Each row is a point on a landscape with many valleys, with its height.
From any point a ball rolls to the lowest of the 2 points nearest to it. It stops when none of these is lower. Distance is the straight distance between rows; heights are no part of it.
<682>:  -3  53  -5   2  46  11 -22  56 -18   3 -39  17  14 -10  32 -10  48 -46  30 -11  50  -2 -15 -64  h=399
<572>: -16 -51 -31  29  15  47   9 -32   5  14 -23 -27  13  27   9   7 -26  54 -30  18 -67 -33  25 -10  h=536
<94>:  70   6 -12  45  18   5  -4 -13  21   2  -7  12   9  39   7 -32  51 -41  42  41  17 -21  13 -18  h=232
<575>: -23 -48  20   2 -72 -21 -27 -16  38  48 -10 -20  -1  -7  25  23  -9  26 -25  29  12  16  47  21  h=201
<39>:   8 -12  10  32  13   7  27  18   8 -27  15   7  38 -32 -45  22  32  19   5  30  11 -19 -50 -35  h=244
<110>:  19  26  21  -1 -23  14  20   8  -7  24 -17  -9 -35   7   1 -18   3 -46  -9 -27  25 -21  47 -17  h=485
<546>:  -1  -5   5  -1  28  37  30  -3  -4  -6  26  39 -19   6 -73   8  12  23  20   4 -25  11 -29  41  h=349
<951>: -39  29 -18   1  25 -65  44   2  11  -9  19   4 -44  -7 -21   9  -3   0  24 -10   4   2  -5  24  h=439
<719>: -28 -35 -29  16  -2  34 -14 -24 -10  -8 -55  -6   1   7  46  -5  30  41  26   8 -26 -24  42 -34  h=505
<678>: -15  49   3  27   7  -8  12 -21 -27  -1   2   4  39  12 -16 -29  18  26 -25  30  14  40  16 -12  h=682
<1012>: -20  44 -26   3  -2  -8 -58  26   7 -45 -28  15  14   2  26 -29  34 -35  28 -33  10   6 -12 -27  h=334
<187>:  31  -5  54  39 -10  36  45  26  30  20  24  39  19 -22  -3   1 -30  27 -26  33  17 -47  46 -15  h=222
<404>: -54  45 -14 -51  10  -4 -75  -7 -31 -26  -4  12 -24  -1 -20   0 -15  37 -14 -11 -43  15  23  11  h=295
<562>: -73  65  11 -37  -6  -3 -44  -5 -30  -1 -22  48 -40 -12   1  24 -37  27  30 -25 -17 -15  -6  31  h=200
<63>:  16  17 -29   2  21  22   6  37  59 -11 -33 -24 -16 -28 -41  23   6 -20 -20  -1  13  18  -6  25  h=224
<804>:  61 -13  -9  -6 -32  19  71  29  -4 -20  53 -16   8  -6   8  17 -41  -4  22  27  28  13  57  -1  h=632
<181>:  15 -16 -41  -3 -68  31  -2 -13  -6  -7 -13 -43  10 -35   7   4  10  13 -39 -14 -74  31  -1 -14  h=24
<706>:  65  53  27  -6  60  30  -1  62 -31 -13  11  52 -22 -13 -30  32 -27 -45   5  15  17  13 -35 -32  h=629
<737>:  42  43   6   9  30  33   0  30 -16 -35 -42  24 -24 -20  32 -16  16  -4  11  22  55  16  23  18  h=600
<740>:  22  25 -16  -7 100   4  -6  28 -13  -6  46  45   8  14  -7  -9 -14 -32  -2 -12  15 -25 -50  17  h=526
<81>:  -3 -27 -23 -28 -86 -29  52  10   6  37  18 -39  -8   7 -15   8 -21 -40 -31  12 -12 -20  47  16  h=605
<630>: -10  35 -21  -2  19 -27  21 -19 -17  -9  35 -10  50  13  51   9  -3 -22  -5 -14  -4 -33 -26  32  h=563
<615>:   8  36  27 -21  62   0 -14  25  45  19   9  54  24  -8   0  13 -16   0  21   7 -29 -31  16   2  h=581
<691>: -17 -84 -18 -19 -21 -21 -28 -25  -6  49  -8 -56  13  62  29   6 -44 -16 -64  37 -26   4  43  22  h=256
<657>: -32  47 -27 -12  21  19 -30  11  17 -24  -9 -32   0  14 -32  22  -5  22 -12   3 -10  14  23  25  h=313
<520>:  54  28  -2  13  16  47  59  11 -26  18  13 -27  -7 -12 -11 -18  10  30 -23  55  51  19  56   9  h=634
<616>:   4 -33 -19   5  -6 -53 -14 -32  54  40   9 -67 -32  14  -4 -10   0   8 -19 -11 -13  33  -1  26  h=276
<993>: -14  23  14  -5  58  10   1  12  21  48 -23  20 -17  11  25  23 -14   2  24   6  30 -10  47   8  h=531
<321>:  62  17  37 -10  64  -9  10  25   1  -4  60  16   9  16 -17 -36  11 -25   2 -16  27  22 -14   0  h=478
<813>:   2 -16  40 -14 -43 -14   8   6  29  -4  -2  23 -38 -27 -20  15  45  -6  28  14  18 -33  24  20  h=447
<504>:  12 -21  -8  21 -18   6 -23 -37  20  28   0 -29 -17 -11  10  -1  18  31 -28   6  28  45  15  45  h=231
<443>: -11  33  20  16 -31 -42   7 -18  26 -58 -22   9  36  15 -10  -7 -30  11 -14  47 -14 -21   5  33  h=262
<117>:  -6 -45 -33 -20   4   9 -33 -33 -10  33 -38 -23  20  65  19 -24  11 -43 -36  -5 -24   4  29   8  h=303
<65>: -55 -16 -16 -14  14 -12 -29 -14 -31   0 -42   4   3 -24  59  -3  21  39  32 -28 -24 -20 -19 -50  h=470
<430>: -12 -48 -32 -26  29 -44 -31 -22  -3   7   0 -26  -4  11  -8  36 -27   8 -19  30 -31  21  27 -33  h=279
<1043>: -31 -15   1  -7   0 -65 -16 -57  16  40  -8 -50 -10  27  -3  12  -5  11 -35  21 -33  -8 -44  53  h=327
<163>:  71 -25 -16   2 -74  43   5  -5  14  69 -48  -7  -4 -54   8 -19  -1   3 -29  22  28  22  -3   7  h=524
<466>: -10  -3   6  26 -37  -6  20 -18 -14 -53 -33  36  21   3  23 -27  -7  -9   8  -8 -10 -19  -3  -1  h=299
<42>: -31  58  -4  23  13 -22 -28  -5 -39  -5  38  45  -2 -18   3 -11  13  31   0  -8  27  63  -1   4  h=710
<14>: -33  29  44 -58  16 -18 -22  24 -33 -55 -11  26  15  24 -30 -26   6   1  46  -4  19  -6   9 -26  h=532
<585>:  -8  29  16  57  63  16 -27  19   2 -15   2  25 -11 -14 -13 -17  -7  36  20 -13  41 -26 -76 -37  h=377
<933>:  36  25 -14  -7  -1  18 -15  16  -6 -16 -21  57 -20 -19 -12  48 -24 -53  29  -7  -8  10 -31   6  h=596
<570>: -38 -21  10 -43   3 -39 -11 -19  -9 -48 -18 -17  10 -12  -5 -42  30  56  20  -6 -29  13 -59  32  h=338
<150>:  -1 -29   6   7  24  45  44   7   7  28 -15  17   3  16   7 -27  38 -42  -3 -48  12 -24 -43  46  h=398
<524>:   3  62  21 -24  70  -3 -15  24 -11   9 -28   3 -38 -11  49 -34   8  11  29 -23  55   6  21   7  h=572
<558>:   9  12  30 -30  29   6  -3 -24   1   5  13  18  26  27  -7 -10 -35  17 -32  14 -39 -45  53  11  h=599
<557>: -21 -48  12 -43 -11  10  23  -5 -26  21 -34 -65 -26 -11 -16  10  39   6 -13  -4  46 -25  14 -17  h=703
<610>: -21 -63 -28 -17 -20 -51 -36 -37 -34  16   7 -31 -45  25   0  15  -5 -16 -54  23 -68  -6  28  -3  h=211
<246>: -31  -5  -9 -32  48  11 -36  42 -23 -59  22  82 -22  -7   5 -14 -35  14  67 -21  14 -22 -27  -3  h=332
<157>:   8 -34 -13  28  40  45  15 -28 -11  19  29  25  48  29  -9  10 -21  29 -25  32 -14  -6  32  -6  h=564
<721>:  27 -13  34  37  -3  41  60  29  16  25  26  50 -15   2 -55  10  -5 -10  11  18   6  -8  13  -8  h=264
<960>: -10   2  34 -29 -20  16  14  18 -10 -30  -1 -17  28  39 -43 -16  29 -24  52 -25  -6  18 -24 -17  h=479
<744>: -37 -44  -3 -44 -60 -16  27   7 -11   9   6 -77 -10   2 -14  32   1 -20 -57   2 -47 -52  16   3  h=626
<788>: -28  -3  20  25  -2 -54  33 -36   6  25  10  -5 -28  -2 -32  -3  13  -8 -35 -10  27 -12 -48  39  h=378
<241>:  15  -9 -31  15  19 -13 -11   1 -21   2  70  22 -26 -14 -10  28  40 -26  34 -32  18  42 -53   0  h=755
<200>:  63   7 -53  10  18  -8 -32 -11  48   6   9   1   2  14   9 -22  34 -43  14   6 -22  25  33   3  h=149
<169>:  21  16  49  19  11   8  32  41  24   3  30  10  53 -33 -16  11  40  19 -10  58  43 -14  11 -12  h=168
<312>:  -3  38 -11  24 -40  -8  56   9  -6  36   5  -7   3 -12  40  31 -26 -46 -11 -12  22 -14  37 -16  h=509
<910>: -12  19  -6   7   1 -11 -22  11   6  -1  39  30  15  -8 -37   7  19 -33 -29 -33   3  53 -26  17  h=734
<386>:   5  -2  22 -17  -4  21 -59  13  27  26 -28  10  27 -47   9  42  19  -5  -8  -7   9  13 -13 -30  h=220
<118>:  63 -26   2  28 -87 -12  -6 -28  53  55 -12   3  -1 -16  16 -30 -16 -15   2  -2 -10  38 -10   3  h=535
<628>: -42 -28   9  50  11 -13   9 -32 -15 -20   1  60 -10  16  26 -26 -22  15  10 -43 -25 -47 -34  -6  h=329
<635>:   6 -15 -14 -52  37  15   1 -17 -18  24 -37 -48 -27  -8 -28 -14  27  16  -8 -15  -7  22  11 -20  h=657
<121>:  12  34   5  -8  42  10  49  24 -27  -2  56 -15  37  -1   0  37 -13 -25  -6 -11  34  -8 -55  23  h=565
<7>:   2  19  19  27 -15  60  44   8 -25 -22   5  -6  -9  14  15 -24  42 -16  -3 -34  46 -33 -16  56  h=426
<418>:  16  15  45  29  53 -11 -23  17   0 -28  23  64  42   0  11 -48  -6  19  12  -1  29  17 -28 -27  h=430
<846>: -56  79  16 -21  10  -3 -62  46  -8 -18  19  47 -30 -18  16   7 -28  22  75 -31  28 -15 -26  -3  h=272
<113>: -55  -9  -2 -37  43   7   5   3 -25  11 -29 -22 -22   0 -16 -36  60  52  52 -30 -17   3 -10 -40  h=562
<655>:  -5  11  22 -13 -40 -57 -10 -16  23 -42 -49 -43 -20   6   9 -14 -25  -4 -16  22  18 -26  29  12  h=216
<189>:  43  -7  19  -3  -8  24  30  43   7 -16  32  36  16  29  19   8  -8 -44  56   2  23  34  50   7  h=650
<781>:  13 -20  36  51  61  23  18  47  20  -7  21 -13  -7  -4 -19  13  11  23  23   1  60  -8 -32 -57  h=318
<212>: -27  46   1  -3 -19 -28  -2 -16   5  21   4 -24  22  19  14  39 -17 -27  -7  -4 -28 -46   1 -12  h=537
<689>:  45 -27  19  21 -94  24 -33 -30  -2  20   8   8  -3  19 -14   2 -30   4  14  17   0  39  40 -22  h=547
<821>:  64   1  -6  16 -35   3  -3 -28 -11   8 -20   8 -12 -17   7  38 -31 -48   4  18  26  -7 -26 -13  h=577
<77>:   0 -20 -37  25 -66   6  32 -20 -25  -2  15 -62  11  24 -20 -11 -25  11 -54  18 -72  14  22 -31  h=80
<273>:  26 -22 -10 -12 -92 -10  13 -12   9  -7 -18 -15   8  11  13  23 -44 -65 -16   2   9 -18   3  25  h=589
<712>:  73  35  21  -1  -4  21  63  32 -28 -30  14  -7 -29 -37  19   5   8   1  20  36  55  12  20  22  h=616
<1017>: -32  21 -12 -30  13 -13  -4  -2 -64 -84  -7  31  -1 -15 -30 -20   4  34   9  20   9 -13 -12  -3  h=464
<672>: -44   3  -3  25 -17 -36  11  -3  31  -9  11  19 -38 -32 -12  17  14  43  -3  10 -11   9  43  17  h=483
<173>:  47  22  16  21 -44   2 -17   0  25  29  11 -10  -8   0 -31  43 -37 -18   1  27  35  47  13  -5  h=561
<664>: -75 -53   6   0  15 -49 -38 -27 -18 -20  31   2 -11   7  32 -31  13  74  15 -15 -37   3 -36  12  h=277
<47>: -76 -28   0   5  17 -21   5  -2 -30 -20  46  23  18 -10  19  -3 -27  61 -32 -29 -64  12   2  -5  h=223
<511>:  -8  15  32  32 -20 -21  30   4  28  44  -7  18 -21 -13  -1  18  36 -28   6  19  58 -16 -11  34  h=416
<733>:  11 -53  -6 -54 -32  31  26  -5  17  37 -51 -58  22 -19   8  34 -35  13  -3  14 -41 -16   0 -17  h=145
<653>:  56  28 -28  25  12  21  40 -15 -27  -8  21 -19  35 -23  -7 -10 -22   9 -50  25  14  39   3  -2  h=655
<74>: -59   5 -51  -2  39 -38   1   1 -28 -25 -13 -21  10 -11  59  -3 -21  43  47 -28  -2  24 -46 -33  h=429
<291>: -43   1   5  -2 -12 -26  22 -21 -33  -5  50 -22  32  31 -15 -22 -12  18 -56  -8 -86   8  10   0  h=154
<814>: -17 -27 -42  -6  51 -28 -20 -16 -25 -12  16 -18  16  25   6  -5  -8   8  10 -20  -8  42 -28 -39  h=366
<564>: -35   0  -6 -20 -30 -14  -2  -7  -7 -61 -39 -52  17  29 -30  -1   9  17  48   4 -34  12 -52  -1  h=408
<658>: -35 -63   2  -4  14  20  -4 -15  16  23 -24   9  25  39  32 -38  12 -12 -18 -48 -46 -23 -10  16  h=354
<510>:  15  -3  26 -25   0  17  24 -22 -48 -53   6  32 -51 -11 -39  -3  -4  22   9   0   8 -19  -3  45  h=415
<481>:  18  31   5   5 -27 -34 -59 -10  11  -6  -6  16   4 -32  11   6  29 -22  19 -18 -17  23 -12 -59  h=280
<350>: -27 -22 -15   8  16  -5 -59  -4  -3 -54  29  52   5  21  27 -24  -9   0  52 -42  -8 -34 -54   2  h=359
<648>:  39 -18 -22  -1   4  36  24  47  75  38 -18 -22   4  14 -21  -1 -15 -48 -11   2  13  -5  34  11  h=144
<114>:  47 -42 -26  -6  -4   3 -21   4  56  -5  35 -34  11  33  -5 -16  -6 -44 -23 -13  -9 -10  40   4  h=67
<649>: -21 -34   9  16 -41  -9 -68 -21  37  37  -1 -14   8 -23  19  58 -12   5 -42 -14 -18   7 -11  -8  h=174
<227>:  11 -49  -2 -16 -55  28   0 -26  11  16 -56 -61  27  -7  10 -20  24  26  -5   4 -58  -1 -26 -13  h=83
<796>:  48  15 -15  27 -18  49  21  17  21  62 -37  -9 -44 -46  32   9  13 -34 -27 -24  35  -5  -1   3  h=510

Call two points neighbours if one is among the 2 nearest of the other. Go from one point of each pair to the other, from neighbour to neighbour, staying as low as possible. Name the highest point that can't be avoided.
<788> and <110> -> <558>
<655> and <562> -> <350>
<169> and <181> -> <14>
<993> and <788> -> <524>
<114> and <562> -> <657>

Where does a ball stop that starts at each point below?
<706> -> <169>
<14> -> <169>
<960> -> <181>
<910> -> <993>
<121> -> <169>
<558> -> <610>
<635> -> <610>
